A landscape with many valleys, sampled at points; each row gives a point and its height.
From any point a ball takes the steepest step (drop divided by distance) to one of its 2 nearest points. It stops when none of these is lower. Distance is the straight distance between rows; heights are no part of it.
sogi: [81 105 108 104 95 121 107 72 103 97 99 106 99 89 73 95 102 88 94 49 122 82 78 85 76 107 99 78 122 116]  h=43.2
goman: [103 112 81 125 130 79 84 91 64 98 97 108 112 84 95 114 108 105 110 99 98 102 96 101 103 119 77 108 95 123]  h=22.9
Pido: [86 72 116 82 123 94 108 86 110 81 88 92 99 90 76 111 77 103 85 71 103 102 77 94 81 106 100 84 112 90]  h=33.2
zap: [116 101 120 100 114 104 113 109 98 99 110 90 82 128 87 95 113 103 92 109 93 122 105 140 160 144 97 123 108 120]  h=54.2
lile: [113 109 105 96 115 112 130 117 103 107 87 82 97 122 93 103 115 114 111 100 104 105 100 114 123 91 99 97 88 124]  h=38.8
Muda: [108 103 89 81 124 88 128 105 112 109 86 80 113 121 84 113 81 103 116 87 111 114 87 94 114 92 94 100 93 122]  h=34.9
mika: [122 111 66 122 124 64 76 96 53 118 74 126 104 83 119 124 81 87 109 94 120 109 96 92 96 89 98 116 103 99]  h=64.4
lifo: [104 77 95 89 115 88 106 125 105 112 75 108 130 79 115 103 77 96 98 75 110 85 111 85 68 101 119 91 98 84]  h=48.5
Fevaf: [121 81 106 89 88 119 115 131 110 94 104 109 82 94 113 75 130 106 78 124 91 74 125 118 102 75 100 101 82 79]  h=50.8
demis: [82 96 99 75 95 108 81 115 96 59 96 122 112 69 134 101 118 83 71 127 87 69 104 90 98 87 103 70 91 98]  h=46.0
kir: [71 128 114 114 124 137 140 97 120 101 100 90 86 71 76 111 121 125 120 64 100 124 87 106 99 103 114 77 103 104]  h=16.6
vima: [96 102 107 110 101 93 68 115 103 78 128 106 108 67 103 94 108 104 89 103 70 87 94 90 79 111 102 99 87 98]  h=33.9
Vurez: [100 122 139 85 91 123 100 86 130 104 117 91 107 102 86 77 119 117 84 113 101 108 93 69 68 109 89 114 121 113]  h=42.8
Kis: [95 93 92 87 88 84 76 112 79 137 85 120 108 77 133 97 72 81 131 110 107 100 122 95 97 75 99 96 80 73]  h=60.8
zez: [93 98 102 79 92 94 100 99 101 90 120 92 85 133 94 104 100 86 98 108 89 111 98 123 151 137 98 111 99 114]  h=55.7
Ral: [91 118 112 108 94 121 81 85 103 122 111 117 104 99 74 103 117 93 102 80 118 96 86 75 52 107 91 104 114 103]  h=44.0
guzas: [88 71 78 90 69 96 102 95 117 97 102 99 116 125 126 110 69 97 106 137 93 101 105 71 86 94 111 89 105 86]  h=51.7
Gite: [95 93 106 108 110 115 114 96 117 97 92 106 122 97 88 79 101 105 104 66 108 84 89 90 70 108 108 86 116 108]  h=45.0
mipi: [94 118 98 123 140 112 132 99 108 104 95 87 109 92 82 106 107 122 99 81 112 125 77 86 101 117 108 98 111 117]  h=26.4
Gup: [99 85 95 106 101 98 115 97 107 97 93 71 99 77 96 108 57 106 125 59 88 95 82 120 106 105 120 113 99 79]  h=29.3
Vez: [74 97 118 90 114 106 97 81 83 99 107 92 85 99 99 102 100 103 117 86 98 95 92 128 137 98 94 102 103 107]  h=43.0
Mepa: [117 104 104 111 107 77 67 123 74 126 99 115 104 65 109 108 99 95 101 118 92 107 118 112 82 86 112 98 85 76]  h=46.3
rutok: [127 126 65 126 115 67 76 104 55 88 85 115 103 105 116 97 99 89 104 128 102 122 106 118 158 115 81 117 108 143]  h=15.9
pegu: [111 79 111 62 103 99 127 119 121 90 101 77 81 107 98 112 70 114 105 121 88 122 109 120 107 94 113 96 89 82]  h=39.4
ves: [79 108 97 95 101 111 103 89 111 111 123 94 91 129 99 97 112 97 134 98 109 92 102 96 111 107 89 101 83 132]  h=24.2
veb: [91 94 89 118 82 82 85 80 71 110 100 114 119 111 105 89 93 85 125 72 109 70 94 101 96 108 86 101 99 123]  h=10.9
bod: [93 114 84 109 93 89 89 89 77 126 103 92 97 115 103 110 98 87 135 92 108 97 93 112 120 106 95 121 78 116]  h=19.5
nune: [94 82 119 74 101 119 132 94 108 75 99 80 91 101 91 90 89 115 99 85 91 93 93 123 128 108 100 89 95 91]  h=55.8
rak: [92 105 100 96 70 115 87 80 101 78 123 101 102 109 75 95 117 86 104 65 103 85 92 113 92 100 99 101 96 116]  h=58.1
pezur: [83 93 89 127 122 94 100 88 70 125 76 114 96 85 108 103 77 98 128 63 112 80 113 91 93 109 103 100 105 103]  h=11.1
Levif: [59 105 101 103 101 102 109 66 109 117 110 92 98 114 98 99 92 100 118 82 106 95 98 81 99 115 95 94 90 109]  h=20.8
biki: [111 106 77 119 84 85 88 101 120 100 119 94 119 126 86 102 92 88 103 113 95 114 89 78 86 115 97 117 101 114]  h=48.9
zep: [89 102 89 87 134 78 102 120 104 116 81 83 105 79 120 122 70 114 114 113 91 105 114 93 115 87 112 99 84 80]  h=56.0
nogus: [93 85 104 96 86 97 83 92 94 67 115 106 108 95 94 98 112 97 88 108 84 82 89 101 90 104 103 92 98 98]  h=32.1
Mumi: [84 104 98 70 64 106 104 81 124 72 125 95 89 143 93 102 107 92 82 137 90 106 88 87 124 117 83 107 102 113]  h=41.5
Kip: [97 76 105 112 114 99 120 112 113 101 94 80 106 90 100 98 74 127 106 84 89 96 103 98 93 115 112 101 103 86]  h=26.5
teget: [105 118 80 111 122 65 69 93 66 103 94 104 87 113 119 124 95 77 119 123 105 122 98 113 142 98 88 119 106 128]  h=21.0
Lunuz: [117 87 121 78 107 95 101 123 101 97 87 82 84 91 103 99 84 118 97 108 85 107 104 125 112 80 116 108 97 82]  h=41.3
lavos: [117 87 107 78 93 119 124 99 120 91 92 96 102 146 109 108 117 98 78 132 111 103 105 89 100 88 88 98 121 107]  h=32.4
Rogoz: [102 131 99 99 118 100 92 96 95 107 112 101 80 121 82 113 132 90 110 103 116 109 105 125 131 103 89 116 89 124]  h=54.9
zot: [123 126 79 117 132 79 62 99 60 92 80 122 113 57 99 111 111 90 98 87 104 95 85 111 96 100 85 104 92 118]  h=18.4
podib: [97 129 90 123 122 95 89 83 67 129 96 108 79 80 84 114 120 75 110 73 133 103 103 106 88 86 97 99 96 103]  h=55.9
zavi: [84 82 72 82 74 100 111 96 110 72 97 102 116 133 127 92 94 90 96 131 97 77 104 76 103 91 102 83 88 92]  h=50.1
pul: [108 134 99 124 111 98 67 87 48 127 97 122 91 82 110 95 124 101 119 116 97 104 112 124 100 99 79 110 73 117]  h=52.6
vogi: [99 92 70 99 57 97 83 110 100 77 115 123 113 114 139 98 93 82 101 137 87 87 107 88 105 86 100 91 85 98]  h=48.6
lafes: [82 94 105 117 101 82 83 83 84 101 106 101 96 121 105 115 88 109 115 118 81 104 110 111 131 116 101 119 101 113]  h=18.0
bigot: [92 89 90 116 110 92 110 82 83 103 87 100 108 105 100 105 89 75 112 55 123 80 88 95 104 110 93 98 111 112]  h=6.8
guv: [110 100 104 99 106 117 127 110 125 120 87 95 104 128 112 92 110 103 108 109 100 86 114 98 101 89 99 98 95 107]  h=42.0
dep: [82 103 104 84 91 103 86 99 99 104 117 118 83 138 107 115 119 93 113 142 91 89 112 101 126 98 83 101 100 107]  h=30.0
Dev: [86 122 88 117 138 100 100 108 103 132 97 89 99 61 89 101 107 117 112 78 102 108 103 99 104 100 107 104 79 90]  h=13.7
tavu: [115 92 121 100 94 119 106 127 99 82 99 97 81 71 106 68 124 112 97 108 82 80 108 127 113 74 95 106 91 94]  h=52.2
pona: [77 90 102 119 96 95 82 75 99 113 118 103 110 114 111 88 86 114 118 99 87 85 105 85 89 118 95 104 98 105]  h=17.9
potiv: [117 117 83 123 135 80 93 99 64 126 57 110 95 77 105 112 78 93 107 70 122 109 112 109 112 86 105 108 99 101]  h=66.3
sota: [105 83 89 100 82 91 87 97 94 82 89 91 101 113 96 117 84 78 97 72 104 103 85 115 108 98 104 96 114 96]  h=30.5
zigur: [101 96 100 111 119 84 105 86 101 98 106 81 101 124 84 116 90 107 89 98 88 133 79 100 118 136 98 123 133 116]  h=53.0
Nobi: [93 103 121 86 108 117 93 102 78 84 87 107 92 87 107 84 116 95 96 93 107 71 115 112 107 79 88 94 93 114]  h=39.5
rul: [75 101 112 54 72 108 106 72 128 79 107 80 87 122 90 104 92 112 84 124 106 113 84 81 113 113 96 94 97 87]  h=39.1
tugi: [110 107 97 98 93 99 98 117 122 100 121 108 116 76 93 82 113 102 79 109 86 90 104 82 55 115 105 98 96 95]  h=36.5
famo: [102 93 116 101 88 109 76 103 84 72 127 113 105 97 104 77 137 89 99 105 86 71 101 116 102 102 88 99 100 120]  h=33.6
naz: [102 117 98 103 87 118 110 104 107 91 105 87 105 105 86 83 121 88 118 64 108 94 85 111 111 93 101 90 78 123]  h=56.4
tomag: [99 78 108 87 91 97 96 101 83 82 85 120 89 131 122 113 100 85 95 131 97 87 117 122 133 85 93 97 115 105]  h=33.3
Soz: [104 85 95 101 65 92 92 102 110 80 132 103 86 142 98 97 107 85 86 139 77 122 98 125 136 143 97 125 104 108]  h=57.0
somur: [137 137 70 138 114 79 88 97 70 108 82 105 110 89 104 80 97 100 114 106 99 111 105 120 139 113 87 121 92 137]  h=9.5
piz: [117 66 106 85 78 122 137 106 127 50 87 111 98 113 97 84 110 101 47 129 99 101 87 95 78 94 96 93 119 75]  h=39.9
delap: [85 101 85 97 127 95 124 82 105 112 89 76 108 111 76 125 93 104 112 75 113 111 78 88 104 119 93 98 110 122]  h=31.0
relok: [81 85 85 109 120 81 82 94 89 114 91 123 123 77 112 108 93 96 119 83 107 80 104 86 81 122 103 98 94 94]  h=7.1
Pite: [74 90 107 86 88 95 85 91 85 108 103 110 91 110 128 103 98 105 108 124 89 79 115 107 113 84 88 100 102 102]  h=31.8
lefif: [59 107 121 107 92 132 115 71 118 118 91 106 91 75 92 101 108 100 110 55 108 95 89 76 76 107 112 82 117 93]  h=41.7
badu: [125 90 117 103 113 87 79 139 95 104 102 121 106 64 103 101 98 106 86 108 88 95 111 109 85 91 113 90 111 72]  h=44.9
Firen: [111 83 111 76 106 95 114 107 118 70 89 82 101 84 82 105 89 110 81 96 98 107 95 97 80 102 116 84 94 76]  h=35.4
foro: [111 130 103 103 98 89 72 109 72 106 99 124 91 89 110 93 104 86 127 121 94 113 102 117 115 75 87 108 69 115]  h=50.5
Dof: [87 68 120 100 84 105 76 93 80 106 104 119 86 109 107 100 94 102 87 107 92 75 124 109 86 86 110 90 120 72]  h=36.9
sogut: [123 71 92 87 92 95 110 125 107 102 90 112 116 108 110 88 84 90 79 92 106 83 114 87 64 92 111 81 109 92]  h=49.9
Luzop: [81 122 68 148 125 97 121 86 87 126 82 103 92 70 114 100 78 111 130 63 116 120 95 96 108 99 114 116 98 91]  h=16.5
Puve: [83 81 87 83 89 76 69 85 98 67 112 106 110 100 107 130 101 78 86 110 92 95 76 85 85 99 107 85 110 89]  h=29.6
kogu: [100 69 108 89 81 93 113 95 94 86 93 102 90 141 99 110 92 97 85 109 98 100 98 119 126 103 100 92 131 93]  h=34.7
paru: [95 132 83 144 108 114 109 97 92 112 116 99 100 116 94 75 122 109 138 87 109 104 97 106 121 115 97 125 82 130]  h=31.7
konad: [109 79 93 79 87 108 122 115 130 88 85 112 117 99 106 85 108 101 62 114 106 88 99 72 60 95 101 88 103 86]  h=51.4
Zefu: [88 104 126 90 90 148 147 91 125 73 118 91 85 113 78 68 128 123 97 86 103 94 86 120 103 111 91 88 108 115]  h=53.1
Tofit: [106 117 96 87 92 99 88 87 121 85 120 94 118 116 81 113 106 95 97 121 93 121 72 71 99 113 89 113 107 118]  h=46.2
pema: [119 93 100 68 74 106 121 95 137 78 89 87 115 118 86 88 85 104 70 110 104 123 71 85 69 91 101 95 117 90]  h=35.3
tesu: [81 101 117 101 129 104 90 90 68 90 80 99 100 74 98 102 107 103 106 89 95 78 100 124 132 94 88 92 99 122]  h=41.4
lus: [86 100 80 130 118 95 114 87 99 142 90 97 91 106 102 120 86 109 122 70 114 117 113 94 100 94 114 119 110 87]  h=9.4
rut: [111 108 76 104 96 81 66 100 81 78 107 109 111 110 104 119 102 69 108 109 106 105 87 109 114 98 88 103 94 118]  h=39.3
kibu: [95 94 89 122 97 86 87 99 106 98 121 107 101 122 107 100 91 124 110 120 72 96 98 92 103 130 84 126 98 121]  h=15.0
mizis: [88 104 93 111 114 78 75 72 86 110 117 91 88 117 87 124 104 81 94 91 99 121 82 103 119 123 84 110 127 118]  h=55.0
pidal: [116 83 101 100 74 123 134 118 139 95 107 89 104 112 106 74 101 111 92 108 83 90 106 84 83 95 101 106 99 81]  h=42.5
vili: [110 126 90 111 102 100 71 116 68 117 115 116 87 127 102 101 128 83 108 119 102 118 106 123 126 86 83 115 82 127]  h=52.7
rumas: [92 89 96 96 69 87 86 105 100 82 94 113 120 75 120 74 82 84 107 95 92 67 111 96 90 85 104 85 76 81]  h=42.9
Fil: [105 125 87 122 112 100 80 85 65 132 109 117 91 107 95 109 131 94 115 93 115 97 106 114 97 97 86 106 103 118]  h=54.3
tuv: [103 94 95 99 121 81 86 109 95 129 87 86 95 70 104 110 65 93 118 87 102 114 110 109 112 89 113 99 94 67]  h=57.9
kud: [117 83 121 93 87 126 139 103 138 70 99 97 94 97 89 76 111 125 60 110 92 87 100 97 77 101 90 101 111 80]  h=41.8
fip: [93 132 96 115 127 122 121 94 97 107 93 93 97 74 87 104 115 98 126 53 126 103 89 111 127 98 94 97 94 124]  h=39.0
Vor: [111 83 105 95 95 98 94 139 98 89 87 117 126 60 120 67 89 104 95 97 91 77 117 90 82 94 116 101 79 88]  h=41.2
Befud: [96 82 115 77 75 106 112 72 105 87 104 90 84 141 97 107 92 106 63 110 103 120 92 102 98 108 103 98 129 83]  h=36.4
pobos: [109 91 107 91 114 97 111 124 107 117 81 98 109 93 118 85 96 113 104 102 96 84 133 98 107 81 102 94 83 101]  h=44.1
Disog: [126 80 97 93 118 76 93 127 96 63 86 109 109 102 115 118 84 97 91 119 84 106 93 119 114 94 107 100 113 102]  h=25.3
Sut: [128 90 94 128 97 96 104 114 105 128 79 89 105 107 101 101 76 99 109 75 114 103 116 111 93 85 121 110 101 84]  h=20.6
tili: [109 87 79 74 110 79 104 122 117 109 97 88 110 101 123 126 86 99 110 126 95 106 110 94 100 89 100 89 86 87]  h=53.9
kul: [96 102 80 117 106 67 71 96 70 144 82 111 99 77 131 120 72 83 121 100 108 107 108 89 95 89 93 114 85 85]  h=62.5
vepen: [119 103 73 92 99 71 89 120 122 105 109 99 120 120 110 118 91 93 120 128 98 123 95 81 101 98 103 107 94 110]  h=51.6
gano: [86 94 111 70 79 106 106 90 97 103 83 95 93 83 107 95 74 88 92 89 115 76 124 100 91 91 118 63 89 57]  h=22.2
bup: [86 92 104 92 82 106 100 105 109 129 107 111 96 105 111 82 108 98 96 104 106 84 135 82 79 94 106 77 94 76]  h=38.6
Zulor: [108 96 94 84 68 109 82 115 109 97 123 121 104 93 109 97 132 93 80 124 97 89 116 91 63 82 101 80 80 80]  h=45.4
pif: [111 121 109 96 129 106 92 115 91 104 115 103 93 95 94 102 139 106 99 108 104 105 103 116 105 95 97 104 85 111]  h=56.9
laliz: [82 98 106 80 105 88 104 123 112 128 127 98 112 81 112 114 91 111 90 120 97 93 120 68 97 106 117 89 91 76]  h=25.2
zasi: [101 120 88 106 129 90 89 79 97 115 104 88 75 81 69 138 109 77 96 59 131 112 84 106 94 89 98 114 104 92]  h=57.6
bazas: [114 106 102 104 113 108 109 135 117 106 103 111 126 71 110 80 116 105 100 87 92 74 101 91 72 99 106 97 74 100]  h=39.2
doka: [101 85 99 63 86 123 139 95 105 78 75 93 89 133 111 103 105 111 70 136 119 96 108 99 103 84 92 72 107 94]  h=29.8
kos: [110 85 109 82 93 84 76 107 88 69 102 98 90 93 104 119 95 88 90 120 84 104 90 123 123 82 102 103 102 97]  h=22.7
dage: [85 73 89 84 80 82 78 82 83 97 92 114 93 102 113 118 81 74 99 80 110 84 111 96 91 79 107 87 112 77]  h=26.0
vik: [111 106 112 97 103 133 140 113 118 79 113 84 99 102 75 81 112 104 101 67 104 95 79 112 92 91 96 78 95 119]  h=54.5
rako: [113 84 122 119 103 101 96 124 100 103 101 100 81 86 94 96 95 115 94 95 87 99 115 125 92 89 119 113 99 70]  h=43.1
notev: [129 128 100 123 106 98 93 115 86 91 85 87 97 76 95 57 88 98 117 95 88 121 90 125 147 98 104 125 78 121]  h=23.0
zafo: [83 100 92 72 77 99 79 92 84 73 85 116 107 77 128 90 101 85 96 116 94 77 102 89 100 70 109 65 79 87]  h=44.5
sepip: [109 101 94 111 135 81 78 112 73 80 84 113 108 59 98 105 99 96 89 76 103 83 97 100 89 99 104 103 97 101]  h=14.0
gisim: [107 120 99 131 108 109 99 107 94 101 122 104 104 106 102 79 129 110 112 105 80 101 104 113 127 123 84 118 87 134]  h=28.4
fepiz: [100 105 127 98 94 121 107 83 121 119 98 95 108 130 102 89 111 120 85 126 105 109 104 60 66 102 80 127 136 105]  h=40.4
gil: [92 110 124 87 87 110 88 88 136 120 111 98 93 87 83 98 98 97 74 105 104 126 88 72 49 105 109 103 115 77]  h=33.7
Kabal: [118 129 93 132 110 106 93 105 86 87 100 90 100 74 77 81 107 102 125 72 94 99 95 124 128 96 97 111 84 122]  h=28.2
lem: [112 108 89 132 141 89 106 113 83 104 76 95 106 97 104 109 90 126 114 101 97 105 112 111 135 107 102 116 101 110]  h=48.4
revis: [124 99 89 128 105 110 123 114 91 107 90 86 114 118 93 83 78 102 120 73 111 98 98 122 112 95 115 113 100 109]  h=25.5
Fabem: [102 73 120 101 86 105 98 93 90 77 92 105 82 131 92 97 99 105 78 105 100 77 119 115 97 94 111 88 134 86]  h=35.9
Kad: [91 109 77 123 89 79 84 74 72 125 112 113 99 100 107 116 84 81 128 66 113 90 91 92 96 106 84 114 84 95]  h=14.7
Piti: [104 120 69 130 106 73 88 88 80 126 102 103 95 128 104 126 97 100 121 108 107 117 102 100 129 105 87 123 96 117]  h=24.3
zim: [120 89 88 85 78 95 117 107 131 58 108 79 117 118 83 94 84 96 89 98 96 106 71 102 94 105 107 102 99 94]  h=31.9
sakos: [93 83 117 94 94 129 91 99 80 101 95 121 87 106 101 85 126 110 87 90 109 72 122 110 84 84 95 86 110 94]  h=38.0
fego: [103 91 93 108 104 95 116 90 107 140 79 89 104 131 96 119 87 95 116 82 116 104 114 89 83 87 108 108 107 95]  h=14.9
Vumiv: [131 86 103 125 83 110 117 118 125 97 107 99 110 121 97 91 104 114 93 101 88 97 102 87 72 108 97 111 110 105]  h=40.3
fakin: [99 96 127 108 114 124 119 121 92 70 84 103 102 73 104 61 110 111 111 85 87 81 97 126 127 95 94 97 83 112]  h=53.6
Migaf: [89 120 142 71 88 122 101 77 128 121 99 93 83 74 67 106 104 97 73 85 129 120 102 77 51 100 100 87 132 88]  h=36.3
fab: [108 99 112 113 121 94 92 106 85 108 90 97 99 91 114 89 88 114 122 108 92 92 120 109 120 97 100 109 92 104]  h=46.1
Netik: [111 124 86 119 88 69 65 98 61 89 130 117 107 94 102 105 117 76 111 113 100 110 87 126 126 121 90 109 92 134]  h=36.8
fidib: [117 94 85 127 123 84 113 108 99 99 95 94 100 130 98 114 95 111 102 113 97 115 98 98 122 117 99 117 111 118]  h=50.9
lur: [102 119 80 126 134 92 114 92 77 111 68 84 93 83 93 107 89 90 116 61 121 112 94 127 141 84 109 113 102 98]  h=68.5
nis: [89 112 109 116 115 110 106 112 107 122 104 85 83 58 85 110 84 113 115 67 105 120 98 117 93 92 124 90 95 73]  h=7.6
Tamiz: [97 100 87 84 63 99 103 82 131 83 109 101 118 135 107 113 102 92 79 131 94 116 73 70 102 123 93 101 113 119]  h=43.7
fidu: [102 113 111 127 85 122 87 82 99 129 111 103 84 119 73 93 119 102 100 86 106 104 94 95 78 106 92 115 124 105]  h=45.9
Tur: [116 102 95 116 120 99 105 119 126 82 107 83 109 104 97 104 116 128 102 124 73 103 97 92 107 123 95 124 88 111]  h=20.0
tuve: [118 112 104 109 119 100 103 119 114 86 114 106 85 106 107 96 135 112 96 132 78 95 100 123 132 124 87 126 88 118]  h=24.8
Kek: [121 86 85 81 107 82 125 127 119 62 97 90 113 122 97 114 87 94 99 119 92 107 89 105 110 95 104 93 100 111]  h=28.3
rodo: [95 132 70 131 143 91 87 62 61 111 100 121 108 84 89 122 125 103 99 78 116 112 89 106 106 116 85 113 98 125]  h=26.9
raba: [115 82 121 65 117 104 132 112 118 84 89 87 87 101 81 109 98 127 91 105 89 126 93 114 98 102 96 89 109 83]  h=37.4
tib: [91 102 108 74 48 127 126 90 128 79 102 84 81 103 99 83 104 110 55 116 116 100 104 78 80 92 103 68 85 56]  h=47.4
bobi: [91 82 136 98 108 119 123 107 97 75 95 80 98 86 111 67 86 127 113 98 77 91 101 130 146 103 106 106 86 102]  h=54.7
veses: [86 70 116 68 105 107 118 110 99 100 88 99 94 99 116 91 93 123 84 126 88 79 121 109 109 83 103 78 97 67]  h=25.4
gid: [106 85 96 101 90 80 70 107 74 85 118 106 87 111 115 118 92 87 109 122 77 116 101 130 127 105 101 117 109 107]  h=20.4
Tila: [94 97 111 88 96 81 74 104 89 130 83 96 96 49 110 89 66 80 120 94 105 96 115 101 108 68 104 96 77 70]  h=59.5
siso: [107 116 119 70 95 111 103 113 135 114 122 87 98 65 79 97 114 101 62 109 107 116 106 73 57 96 109 81 102 79]  h=30.3
Fiv: [120 106 107 83 69 100 101 95 135 101 96 93 109 134 88 98 93 97 76 120 102 135 87 69 74 96 98 122 124 95]  h=38.9
sekuf: [80 115 117 67 87 124 104 69 138 105 103 82 86 89 81 105 102 94 91 81 119 109 89 71 77 96 94 84 106 86]  h=38.7
tanar: [85 85 84 85 87 84 76 98 88 86 105 124 100 88 128 124 82 76 88 109 98 101 97 96 75 75 105 81 102 73]  h=27.5
Povoz: [96 95 104 61 86 114 146 80 102 65 105 69 88 118 76 88 80 105 105 79 102 110 77 119 118 119 99 85 111 105]  h=56.8
Madep: [70 106 111 94 129 106 95 99 106 126 106 81 94 64 105 106 98 127 115 97 98 98 106 88 107 107 113 92 88 90]  h=18.8
serod: [103 79 102 112 107 94 132 118 126 99 106 82 103 110 99 95 94 133 101 119 75 89 110 106 112 110 101 112 95 98]  h=23.9
rivag: [89 117 106 76 86 106 79 70 120 111 107 96 108 98 92 108 110 76 93 85 116 105 79 61 56 95 87 88 108 100]  h=41.6
sisak: [112 124 93 143 113 109 97 119 87 100 108 97 108 79 84 77 128 113 110 71 90 86 103 112 85 105 102 102 89 118]  h=32.0
gumaz: [111 88 97 142 93 96 97 99 84 98 103 115 123 113 109 81 109 109 103 100 83 75 98 90 79 125 88 106 107 128]  h=30.7
busor: [121 91 98 107 100 104 113 104 119 100 98 104 115 131 104 90 117 111 88 132 96 107 97 66 79 107 90 123 124 119]  h=37.7
pab: [92 88 108 107 124 102 114 104 120 127 85 102 126 87 104 102 93 116 95 72 114 91 100 69 64 114 116 92 117 98]  h=46.5
rusa: [108 108 77 130 102 70 83 104 92 140 104 102 99 90 103 118 81 88 112 89 111 111 110 93 74 100 106 110 92 74]  h=64.5
Gar: [100 114 111 110 106 114 115 87 123 98 123 86 95 119 66 92 117 107 103 90 98 126 79 108 117 129 94 114 113 128]  h=50.2
lidu: [71 118 107 121 108 138 130 112 108 117 92 99 92 57 88 105 97 116 132 64 106 132 95 102 103 88 130 88 105 88]  h=12.3
Lizo: [100 112 106 116 84 91 53 91 67 83 129 119 99 93 108 88 121 82 111 104 87 87 103 133 104 104 86 103 93 124]  h=35.2
ker: [122 113 98 115 103 76 61 118 73 103 97 125 99 79 121 113 97 91 108 137 92 108 110 105 108 88 89 113 98 99]  h=48.3
tadus: [126 125 88 131 108 85 72 111 69 94 88 104 111 67 107 70 86 113 112 119 85 119 108 110 132 98 103 126 85 111]  h=16.7
vezu: [105 92 91 89 85 91 75 95 85 92 93 112 106 107 91 116 95 68 104 81 116 86 100 110 91 75 107 84 95 102]  h=27.9
koza: [79 143 99 117 129 137 123 87 115 108 104 90 98 89 65 100 121 117 114 64 114 128 69 90 101 116 103 93 108 128]  h=21.5
nin: [87 102 112 87 73 109 98 89 128 122 110 98 93 112 99 86 103 109 75 116 106 95 107 70 63 92 102 102 105 76]  h=36.6
Mitil: [90 64 113 78 85 107 109 95 100 92 85 90 102 79 111 80 73 108 85 99 89 86 123 106 107 82 122 75 95 53]  h=23.8
buf: [109 101 106 123 111 102 92 110 73 101 109 120 110 103 99 83 125 108 103 96 93 69 112 108 93 102 90 101 102 120]  h=32.5
Dotol: [81 82 100 88 102 92 105 85 102 92 85 93 97 66 92 117 64 94 105 65 104 85 86 98 87 108 107 91 97 82]  h=31.6
ruzad: [82 103 100 103 102 89 72 70 90 111 109 90 84 105 79 135 110 66 98 77 116 108 78 107 92 103 89 106 106 105]  h=56.6
sumuv: [74 83 116 109 116 101 114 86 93 114 88 81 87 113 90 115 75 110 117 80 95 101 102 123 128 99 110 105 113 90]  h=44.4
mul: [91 145 79 136 118 112 114 84 79 125 99 101 100 83 97 92 117 108 129 81 121 105 97 109 122 88 97 108 82 126]  h=35.5
Dis: [122 114 72 123 98 81 91 115 85 122 98 111 113 105 98 101 92 95 122 84 111 102 104 91 93 89 99 109 80 103]  h=66.5
puba: [115 89 98 140 86 100 108 108 92 103 96 105 120 123 106 84 86 104 119 86 96 81 110 109 118 113 99 109 111 121]  h=28.6
Nati: [122 90 108 92 95 74 92 102 119 97 93 114 119 116 93 110 87 102 77 111 106 120 91 67 59 107 98 106 135 104]  h=42.2
mos: [121 90 108 100 101 111 136 108 127 97 110 91 102 157 102 98 111 117 86 120 97 113 91 95 100 115 93 115 127 117]  h=35.1
Zezav: [94 116 111 71 63 125 121 82 131 87 97 92 88 96 112 87 120 104 45 156 111 113 102 60 86 96 93 80 99 61]  h=44.8
num: [101 93 110 81 71 127 116 114 113 86 93 96 84 96 104 80 112 104 65 112 104 88 116 107 88 84 109 80 86 66]  h=49.3
Mapa: [88 107 125 96 81 129 127 84 120 100 123 94 78 119 73 74 124 118 91 104 98 116 89 103 98 116 98 105 116 110]  h=51.9
Dal: [112 74 113 76 68 116 129 78 100 55 81 96 85 125 93 104 91 98 44 128 103 117 79 97 91 103 98 84 126 66]  h=38.1
nadam: [96 94 99 104 107 74 70 114 78 95 85 124 119 56 117 101 84 89 103 80 91 81 100 93 67 109 111 98 92 92]  h=10.6
reb: [89 105 86 77 88 92 98 85 107 115 118 96 87 135 103 116 101 85 113 119 98 103 98 89 113 101 97 106 94 114]  h=27.4
loz: [87 104 104 53 69 106 109 90 136 91 109 86 88 111 102 104 99 98 66 150 101 120 98 76 92 93 108 91 92 68]  h=41.9
Libu: [71 91 101 78 121 90 99 94 120 124 100 91 109 89 115 119 95 110 107 111 91 94 112 73 94 108 97 89 102 94]  h=22.5
komid: [85 94 82 101 63 112 84 96 116 90 125 124 101 108 132 91 119 94 78 146 85 81 111 86 78 88 106 94 94 89]  h=46.9
sel: [102 105 103 112 90 111 98 88 102 113 107 97 107 136 71 93 114 95 97 95 100 116 90 91 96 130 95 119 125 129]  h=48.0
zipu: [84 86 96 63 99 95 94 95 98 108 79 98 95 98 106 118 85 72 87 100 122 90 110 90 87 69 110 67 102 69]  h=24.1
dori: [105 105 90 87 95 89 67 121 99 94 113 107 111 93 110 126 115 82 103 109 95 105 92 93 85 88 100 89 93 106]  h=42.1
sav: [96 85 113 51 101 119 138 99 103 92 76 87 87 117 113 101 89 107 92 114 102 96 118 113 115 73 103 71 89 75]  h=27.3
nam: [122 97 105 115 115 94 125 123 100 90 106 87 99 129 105 109 96 113 116 119 89 116 98 126 153 125 101 120 102 123]  h=52.8
kobak: [104 101 108 85 82 99 64 122 88 95 118 115 89 82 113 114 127 76 85 123 93 104 111 113 70 71 102 90 95 87]  h=43.8
tadaf: [72 101 106 101 89 121 113 90 109 125 104 107 101 88 100 88 105 107 107 66 110 82 128 82 74 95 113 78 99 91]  h=40.0
lumim: [93 91 104 67 99 104 101 128 122 111 125 92 106 65 94 90 94 103 65 114 94 103 114 78 79 105 113 81 100 67]  h=27.6

For each start below, name the point where the ball stops.
zavi: nogus
lem: nis
guzas: nogus
zasi: Tur
Kis: rul
Rogoz: Tur
